Each row is a point on a landscape with many valleys, with its height.
A ball rolls from a point to the lowest of its 3 nearest points, and stops where none of them is lower. Distance is the straight distance between rows; heights are no part of it.
gir: [123 119 119  54 102 146 120 155]  h=364
moro: [123 127 110  68 121 147  97 133]  h=265
reme: [165 134 163 186 138 111 153 100]  h=297
muz: [176 147 196 165 131 108 144 117]  h=382
pelim: [178 138 208 130 113 113 110 102]  h=504
vivog: [ 99 121 101 116 137 135  96 102]  h=175
bubun: [141 124 103  60 101 142 109 139]  h=312
Mol: [ 99 130 107 115 144 136  94 103]  h=188
misef: [ 90 118 118  89 145 148 103 129]  h=340
Momus: [120 144 125 195 131  90 113  93]  h=326
folo: [108 103  91 155 135 129 115  84]  h=137
Kozov: [146 137 133  77 118 149 156 187]  h=606
Ketef: [135 147 151 209 126  72 135 109]  h=383
Soled: [ 80 115 122 101 165 145 105 125]  h=362
pumo: [124 129 146 115  76 131 192 210]  h=662
Matuf: [ 81  76  92 109 114 136 127 122]  h=85
gevad: [ 98 132 124 171 164 127 109 100]  h=266
Lig: [169 140 152 190 102  81 144 102]  h=73
zimu: [ 97 119 106 133 152 135 100 100]  h=39
Bezav: [ 96  95 105 151 150 138 135 107]  h=250
Dozip: [ 91 106  98 107 138 144 103 113]  h=254
Mepa: [127 133 145  71 122 151 143 187]  h=620
rav: [134 130 143  89  98 140 179 204]  h=627
gez: [115 129 112 137  83 119 196 201]  h=649
gefe: [160 143 120  76 124 150 129 163]  h=518
vataz: [ 96 146 123 166 150 110  91  89]  h=323
Navi: [ 87  73  81 112 104 129 130 115]  h=49
Nufa: [135 135 127  61 123 151 124 163]  h=456
Loba: [119  88 103 161 132 133 142  96]  h=180
bufot: [120 123 150  65  96 149 141 182]  h=637
nipa: [ 99 136 128  88 160 150  98 133]  h=327
zibi: [142 126 155 194 152 119 155 108]  h=378
fesap: [117 127 127 192 151 116 131  96]  h=346
Tegik: [177 145 186 171 115  92 142 115]  h=324
dul: [126 145 116  86 137 141  84 118]  h=114
libuv: [ 89 137 134 168 180 130 108 104]  h=367
mizo: [ 88 139 136 114 177 149  99 122]  h=264
zosuk: [160 140 114  71 102 143 137 165]  h=546
Sezaf: [163 125 137 190 111 101 147  93]  h=192
begav: [179 148 185 174  99  75 135 123]  h=290
betu: [149 139 160 203 142 104 149 106]  h=361
difel: [180 114 165 162 128 131 156 104]  h=177
Guni: [ 93 119 113 156 157 133 109 102]  h=190
Lefa: [187 103 157 151 118 136 158 103]  h=89
tupuv: [117 125 106 179 133 110 112  83]  h=270
fozul: [127 152 119  88 144 145  88 123]  h=173
sas: [138 111  96 175 118 114 126  78]  h=230
rup: [167 153 167 190 103  63 144 124]  h=224
fubo: [147 126 126  65  84 141 152 181]  h=582
Bekon: [150 141 159 203 133  86 141 117]  h=398
direl: [149 135 109 114 110 131 182 194]  h=200
fal: [146 176 140  92 152 148  99 138]  h=274
boson: [104 112  85 113 121 133  91  97]  h=226
sok: [151 134 101 111  94 127 182 191]  h=322
kodi: [126 155 132  83 151 150 104 141]  h=237
vis: [101  75 100 146 136 132 146 114]  h=222
medid: [147 129 123  97  82 133 179 194]  h=521
zodig: [169 149 216 134  97  83 106 120]  h=561
Rak: [159 138 120  76 113 145 152 174]  h=571
Fip: [145  88 102 170 122 128 151  93]  h=204
Vokel: [130 111 117 183 143 121 139  90]  h=328
dis: [136 114 138 184 148 128 154 101]  h=368
tugot: [ 90 149 133 129 168 138  89 111]  h=109
rudus: [116 162 128 105 153 140  83 114]  h=225
zala: [106 170 138 124 165 137  82 110]  h=209
rapa: [155 134 103 119 115 129 180 190]  h=91
Der: [105  99  82  91 106 133  96 105]  h=243
zof: [167 115 151 174 139 129 157 100]  h=275
baso: [ 85  99 131  62  98 140 117 160]  h=436
ber: [129 129  92 138 100 120 188 194]  h=516
pase: [101 183 147 128 156 122  67 107]  h=116
Nemu: [100  88  80 133 123 129 119  91]  h=110
Vit: [113 145 140  82 162 153 103 152]  h=279
Vefi: [152 153 128  80 140 153 124 155]  h=513
daba: [ 90 105 108  77 125 143 104 134]  h=394

Call two points neighbours if one is among the 3 nearest of the other. Go from one point of each pair to the other, from neighbour to neighbour, staying as low as possible. Name the highest point that can't be avoided.
rapa, Loba => rav
Loba, Lefa => dis
zimu, Navi => boson
tugot, dul => rudus

For each start below, name the point where the ball stops.
folo => Navi
pelim => Lig
Kozov => dul
Momus => Loba
vis => Navi
Soled => tugot
fesap => Loba
Bekon => Lefa
dis => Lefa
vataz => zimu
gir => dul
zibi => Lefa
betu => Lefa

For each start below, name every point that the ball comes to, in order.
fal => fozul dul
Ketef => Momus tupuv sas Fip Loba
daba => Dozip vivog zimu
libuv => Guni zimu
